Points on a hilly landscape, in no order, each with its height.
A ball rolls from a point to the lowest of its 6 nearest points, and stops where none of them is lower. Distance is the straight distance between rows; heights are no part of it.
vev: [ 10 -19  12  -6  11  -6  -8  -6   2  26   3 -25 -33  27   9  14 -24   0
   0  20  12]  (h 5.14)
rig: [  1  12  -2   1  23   3  -8  21   2 -12 -15   2   4 -24   1 -28 -11  21
  -7   3  -1]  (h 3.43)
zese: [ -1  13 -14  -2  15   7  28 -21  -3 -31  -5  24  17 -19  16 -10  10  30
  17  -5  24]  (h 3.48)
dulo: [ -6  -1 -20  10 -33   6   0 -14  -8 -12   7  13  21  -4 -10  21  26 -17
  -2 -12 -30]  (h 1.74)
kaz: [  4 -12   0  -6  -6 -12   9 -19 -12   0   1 -14 -11  22  25  19   7  -9
   7   2   3]  (h 3.87)
ganat: [-10  -4  -6  -2   2   0  -1  -7 -10  -5   7   1  14  -1   3   0  14   2
   7  -4  -7]  (h 3.12)
kuf: [-10   6 -17   7   7  14   3  -7  -7 -28   6  15  32 -14  12   0  22   7
   6 -14  -5]  (h 2.38)
Batiz: [-19  10 -19  11  -5  14  -9 -20   2 -32   3  18  51  -6   6  -5  18   6
  -2 -14 -18]  (h 1.84)
mem: [  3  12  -5   1  19   0  10  -4  -7 -15   4   4   9 -10  14 -14   1  23
  12  -2  13]  (h 3.99)
novus: [  1 -13 -10   4 -39  -6  29  -7  -1 -14  -2 -15 -26  24   4  31  33 -32
   7  -2  -9]  (h 4.84)
sube: [ 22 -15   2  -8  -7 -18  16 -23 -16  -6   7  -4 -16  26  30  19  11   2
  19   3  20]  (h 2.25)
neza: [  2  27   4   0   7   3  34  -1   8 -30 -23  16  -3 -31  21 -20  -2  29
  10  12  26]  (h 4.53)
fen: [ -7  17   5   3  16  18 -16  19  11  -7 -17  11  18 -17 -17 -21 -15  19
 -14   2 -17]  (h 2.32)
mis: [-14  -8  -7   3 -15  13 -17 -11   8  22  11   9  12 -10 -31  11   1 -27
  -9 -15 -14]  (h 1.21)
Zitor: [  4 -20   2  -2  -4  -7  -8 -12   0  20  12 -19 -25  25   3  30 -13 -20
  -5  16   1]  (h 4.61)
labe: [  7 -16   9 -17   8  -8  16 -21 -11  -3  11 -10 -20  26  25  14   7   7
   7  14  27]  (h 3.59)
pinav: [  4  21  -2  -4  19  -4  11   6   0 -21  -7  11  -4 -16  11 -20   3  31
  11   3  18]  (h 4.51)
vete: [  1  20   8  -2  23   2   1  15  13 -20   0  -2   6 -14   8 -18  -6  25
  -4   2  -3]  (h 2.07)
Kiv: [ 11  -7 -14  10 -48   6   8  -6  17   0  -4 -19 -17  21 -23  31   4 -38
   3  -2 -15]  (h 3.53)
derun: [  4 -22   7 -10   6 -14   1  -5  -3  15  13 -20 -19  34  18  17 -17 -12
   4  14   5]  (h 6.00)
Neges: [ -2   2 -16   4  -8  -8  14 -17 -14 -18   8   6  16   3  16  15  28   2
  19 -14  -3]  (h 3.88)
luto: [-15 -10   3  -1   8   5 -11   0   2  24  11  -3   1   8 -13   5  -3   3
  -9   0 -10]  (h 1.51)
num: [  3   8  11 -11  23  -5   8  10  -6   1  -5  -9 -15   0  21 -17   2  26
   6   9  18]  (h 5.50)
fem: [  0 -18  13  -3  23  -3 -17   1   3  35  12 -20 -22  20  -7   3 -27  -9
 -13  16   5]  (h 3.00)
fil: [-16  -1 -18   6 -26  12  -4 -12  -6 -13   7  14  33  -9   0   7  26 -12
  -1 -18 -26]  (h 1.33)
Faki: [-14  -5  -6   9  -5   2 -14  -8  13  30  10   4   2  -3 -23  10  -4 -14
  -4  -9 -14]  (h 0.96)
bis: [ -2   1   4  -1  16   2 -13  24  -7  19  -9   0  -1  -7 -15 -22 -21  18
 -15  11   1]  (h 2.23)
nalu: [-10  15 -13   1  18  12   2   1  11 -27  -8   9  29 -17   7 -17   5  16
   2  -5 -11]  (h 2.64)
sida: [  9 -12   2  -3  11  -7   6  -7  -9   2  11  -3  -1  10  14   2  10   3
   9  -2   9]  (h 3.58)
tuz: [  7  15   2   2  17  -1  -9  27   1 -11 -12   3   2 -29  -3 -31 -14  16
 -10  13   0]  (h 3.49)
vagu: [ -5  -1 -15   8 -48   5   1 -10   5   3   3   2   3   9 -24  26  16 -34
  -5 -13 -23]  (h 2.08)
Fosof: [-22  -3 -14   7  -9  20 -14 -15  -2  -9   5  21  33 -10  -2   3  20   1
  -4 -15 -26]  (h 1.22)
Tol: [  4  23 -14   5   1  -1  40 -20  -2 -36 -15  13   5 -23  28  -7   2  36
  11  -4  25]  (h 3.27)
Ludo: [ -1 -17   3   0  -6   0 -19  -3   7  35  12 -19 -13  11 -13  11 -17  -9
  -6  -2   0]  (h 2.61)
pigo: [ 0  3 -5  5  5 -2 -2 -6 -3 -1 13 -8  4  6 -1  6  8  0  1  1 -5]  (h 3.41)
Tenif: [-16   7  -7  -3  13  11 -14   2   3   0  -4   7  22  -8 -16 -16   1   9
 -12  -6 -20]  (h 1.50)
Lafe: [  6  22   6   2  14  -9  18  15   9 -19 -35  11   2 -40  27 -33 -13  18
  -4   6  13]  (h 5.93)
zaba: [ -6 -14  -4   0 -14  -6 -14 -13   3  21  16  -2   5   9 -17  15  -5 -17
  -7   1  -8]  (h 1.62)
nanos: [ -9   5  -6   0  12   2 -10   0  -3   4   7   0  10  -7  -6  -8  -1  12
   0  -6  -6]  (h 2.33)
Tudo: [  5  24  14  -7  12  -6  14  23  -3 -15 -26  11 -11 -23  26 -24 -15  15
  -8  10  20]  (h 5.89)
sopo: [  5 -15  -9   5 -27 -15  12  -9  -6  -7  10  -7 -27  15   4  26  12 -29
   1   0  -5]  (h 4.04)
Moda: [  4 -10 -16  14 -29  -5   0 -11  -1   2   7   4   6   6 -13  19  15 -24
  -1 -15 -20]  (h 2.34)
zer: [ 15  11  -4  -2   3  -6  29 -31 -12 -23  -8   7   1   1  27   8  19  23
  17   3  37]  (h 2.88)
sena: [  2 -15  19 -11  17  -8  -2  13 -12  19   5 -16 -25  25  10  -2 -19   7
   4  20  19]  (h 5.48)
redot: [ -2   7 -21  18 -58  15  21   7   8 -19  -2   6   1   8 -24  26  25 -23
   6  -7 -31]  (h 4.00)
vam: [  6  23  17  -2   4   3 -21  38   0  -5 -26   4   8 -30   0 -31 -30   2
 -19   8   4]  (h 4.18)
Rolab: [-11  -6  -4   2 -11   3  -8 -13  -5  13  15   6   7   5 -14  16  11 -10
  -8  -6 -13]  (h 1.55)
diz: [  3 -25   6 -10  11 -13   9 -12  -7  15   5 -19 -29  39  33  13  -8  -3
   3  19  26]  (h 5.68)
Mopig: [ 10  -5  11 -10  19  -1   7  15  -3   9   7  -7 -15  10   9  -9  -7  20
   3   9  18]  (h 5.54)
febul: [  5   5  19  -5  10  -7 -18  36  -7   4 -14  -7 -12 -10  -8 -31 -23  13
  -8  18   1]  (h 2.83)
Direk: [ 19  -7   0  -3  19  -4  -1   3 -12  11  12  -9 -12  21  11   3   2   4
   1   7   7]  (h 5.28)
rabi: [-17  -3 -12   8  -8  17 -15  -6  -2   2   6  10  28  -8 -14   6  15  -7
  -7 -13 -21]  (h 0.86)
dodu: [ 13   6  -3  -2 -18 -12  26 -20 -16 -26  -7  10   7   8  23  13  33   4
  23  -8  11]  (h 3.42)
laveb: [ -5   4 -22  13  -9   8   1 -19  -2 -28  -1  21  33  -5   7   0  34  -3
  10 -16 -19]  (h 1.85)
lukom: [  7 -14  -6  -1 -18  -3  10 -11 -12 -11   8   0   0  18  12  21  16 -21
   0 -11  -9]  (h 3.73)
vasog: [-26  -6  -1  -2   1  10 -19   0   5  16  10   7  13  -1 -23  -2  -4  -4
  -5  -7 -14]  (h 1.31)
pedul: [  9  -4  12  -3  18 -12 -14  19   1  25   1 -12 -23   8 -11 -11 -23  14
  -6  17   4]  (h 2.90)
lol: [  1 -26  20  -3   5  -4 -20 -12  16  44   4 -19 -24  21  -8  20 -32 -31
  -1   8   9]  (h 2.91)
furol: [ 10   3  -1  -3  20  -6  -2   2  -5   6   4  -6  -2  -1   5 -11  -1  12
   4   7   4]  (h 4.03)
vunul: [  9 -10   8   4 -25   1 -15 -17  27  29  12 -12 -12   7 -39  27 -12 -53
  -1 -14 -12]  (h 1.96)
Ruz: [-23   2   7  -1  14  19 -30  24  23  16 -15   9  22 -18 -39 -21 -24  12
 -14  -2 -20]  (h 1.79)
pabu: [  7   8 -10   0   7   5  24 -26 -16 -26  -6  16  16  -8  25  -2  20  18
  16 -12  13]  (h 3.31)
bepim: [-14  -2  11  -6  11   7 -22   8  11  30   6   1   7  -6 -30  -2 -15   0
  -3  -6 -14]  (h 1.52)
lov: [  9   9  14  -9  20  -7   0  19  -2  -2  -6  -6  -9 -14   5 -27  -8  18
   1   6  10]  (h 4.22)
luf: [  5  -7 -11   7 -38 -12  19  -1  -6 -21   2  -7  -8  17   2  24  30 -24
  14 -16  -4]  (h 4.13)
zezun: [ 13  25  22  -4   1 -16  -1  44 -14   6 -31   6 -10 -40  29 -46 -30 -10
 -13  12  29]  (h 7.06)
mapag: [-10   3 -22  15 -40  12   0 -14  -1 -20  -3  14  34 -10  -5  13  41 -10
  -4 -16 -30]  (h 1.81)
budak: [ 15  -6   4  -7 -29 -26  28 -24 -18 -22  -4   0 -12  25  23  28  30  -5
  17   0  27]  (h 3.26)
latir: [  8  -7  20 -13  23  -7  -2  23  -5  20  -9 -21 -35  18   5  -8 -20   9
  -7  34  23]  (h 4.76)
Sos: [ -3  -5   6   1  12   4 -21   3   1  15  12  -7   3   3  -9  -6 -14   7
  -5  12   1]  (h 2.26)
lubak: [  6   4  20  -8  19  -3   5  22  -3   4  -4 -11 -21  -1   7 -18 -24  18
  -8  15   8]  (h 4.27)
Bilak: [ -3 -14 -13   3 -15  -1  -5 -15  -4  13  16   1  -3  14  -6  17   6 -20
  -9  -9  -4]  (h 2.36)
Laluz: [  3 -13   0   1 -19  -7  -5 -13   7   9   7 -15 -17  19 -11  27   1 -36
  -6   0 -11]  (h 3.60)
regat: [ -2   2  12  -4  19   2 -16  31  12  22  -2 -15 -14  -9 -17 -16 -24  10
  -9  18   0]  (h 2.10)
poni: [  3 -20  10  -3 -15  -1  -8 -25  11  28   3 -11 -13  16 -15  29 -11 -30
  -5   2 -11]  (h 2.89)
pas: [ 11   2  -3 -12  11 -10  27 -10 -17 -16   2   4  -6   7  24  -2  12  22
  14   1  30]  (h 2.29)
netek: [  4  17   8  -8  16 -11  23  14  -7 -13 -15   6 -18 -15  11 -24  -2  22
   7  14  30]  (h 5.61)
lanu: [ 16  10  24 -19  14 -13  -1  35   1   6  -9 -11 -30  -9  10 -25 -24   7
  -3  24  24]  (h 5.13)
tur: [-11 -16  12  -6   5   9 -21  -8  17  44  20   2  -1  -3 -33   1 -19 -19
   1 -17  -9]  (h 1.63)
kag: [ -2  -5 -18  18 -41  -1  14  -6 -10 -16   5   1   2  16 -15  23  33 -24
   5 -11 -17]  (h 3.10)
gosi: [ -5  -9   6  -5   7  -8 -19  -5   1  15  11 -11 -11   6  -9   8  -6   3
  -2   2   0]  (h 2.41)
goda: [ -2  -3  -9   9 -28  10  -9 -14  16  20   7  -1  -3   3 -30  22  -2 -35
  -1  -8 -14]  (h 1.46)
Bebi: [  2   8   7   8  17  10 -25  23  14   0 -15  14  21 -27 -24 -31 -17   9
 -11   0 -24]  (h 2.01)
zonu: [  2   6  21 -10  18 -11   0  36 -10  10  -2  -9 -27   9  18  -9 -15  11
  -2  15  31]  (h 5.53)
vel: [  3  15   1   4  19   0   5  15   4 -30 -16   4   8 -24  19 -29  -2  21
  -3  10   8]  (h 4.30)
mer: [-10  13 -24  19  -3  18  -2 -21   7 -35  -5  24  62 -16  13  -4  24   1
  -7 -21 -19]  (h 2.39)
rebaz: [ -7 -18  21  -4  12   6 -13   3   5  36   9 -13  -8  12 -17   4 -23   3
  -1   5   1]  (h 2.09)
Vivu: [ -4  -7 -21  11 -46   5  19   0   7 -10   8  -4 -12  12 -18  31  17 -24
   6 -10 -16]  (h 3.07)
dil: [ -6   9  -4   6  10   3  -4  -9  -2 -23   5   9  26 -11   9 -12  17  24
   1 -13   5]  (h 2.99)
zezos: [ 16  19  16 -12  24  -9  12  23  -2  -4 -11  -8 -24 -12  17 -25 -17  17
  -5  17  20]  (h 5.31)
Teda: [ -7   2  19  -7  10   8 -24  30   2  23 -13  -1   3  -9 -25 -18 -24  18
 -10   5 -11]  (h 1.78)
Pirup: [  9  -9 -10  -4 -18 -15  17 -20 -20 -15  10   1  -3  14  20  23  24 -16
   9  -4   7]  (h 3.66)
Lonu: [  0  -3 -11  13 -37  -2   5  -5   7  -2   1  -2 -15  10 -17  25  13 -30
  -6  -3 -12]  (h 2.81)
Kip: [ -2 -16  12 -10  -4  12 -20 -14  22  44   4 -12  -9  14 -26  19 -24 -45
  -5 -14  -8]  (h 1.86)
Rimob: [  8   4  -3  -4  14  -2   2  -6 -10 -10  15  -6   4   2  13  -2   8  13
   4   2  13]  (h 3.96)
nub: [  1 -17   6  -3   4  -2 -13 -17  17  41   5 -21 -14   7 -22  20 -33 -39
  -1   0  -2]  (h 2.24)
nis: [-15   3  17  -1  12  11 -25  22  17  20  -3  11   5 -22 -27 -19 -22  12
 -10  -9 -10]  (h 1.65)
vefen: [ -7  10  14   0  13  12 -21  32  11  12 -12   5   8 -25 -29 -28 -18  17
  -9   8 -10]  (h 1.87)
Gevu: [-16   5  -2   6  12  24 -28   8  19  -9  -8  29  37 -16 -20 -23  -4  16
 -14 -11 -20]  (h 2.31)
pufu: [ -3  17 -14   8  10  15   5  -8  -1 -32   1  20  37 -10  15  -4  20  17
  10 -15  -4]  (h 2.50)
Sagov: [ 11   8  -6  -6  13  -9  21  -6 -10 -11   2   5   5  -3  22  -2  13  19
  10  -2  22]  (h 2.79)
rilas: [  3 -16  -3   2 -10 -13   4  -9 -10   6   8 -14 -14  21  10  19   2 -17
   3  -3  -4]  (h 3.98)
noper: [  0  13   7   5  17   3 -13  26   5   7 -11   6  -8  -8  -9 -27 -13  20
  -7   9   1]  (h 2.65)
Pebun: [  1  -5 -18  20 -47   0  25   2   3 -17   6  -9 -16  27 -17  36  22 -25
   6  -5 -20]  (h 3.91)
fipit: [ -2  10 -15   5   5   9  17 -13   4 -35  -6  18  26 -15  12  -9  20  18
  13 -13  -4]  (h 2.86)
Netez: [ 14  -6   5 -10  -1 -11  18 -19 -21 -11   5   1  -2  20  23   7  15  10
  19  -1  18]  (h 0.59)
Lapek: [  5  25   8  -6  21   0  12  27  -1 -18 -26  10   1 -37  30 -33 -20   3
  -7   3  16]  (h 6.53)

For each start below, name the point where the ball stops.
Pebun -> Faki
num -> rabi
bis -> Faki
novus -> Faki
fipit -> rabi
dil -> rabi
sena -> Faki
Mopig -> rabi
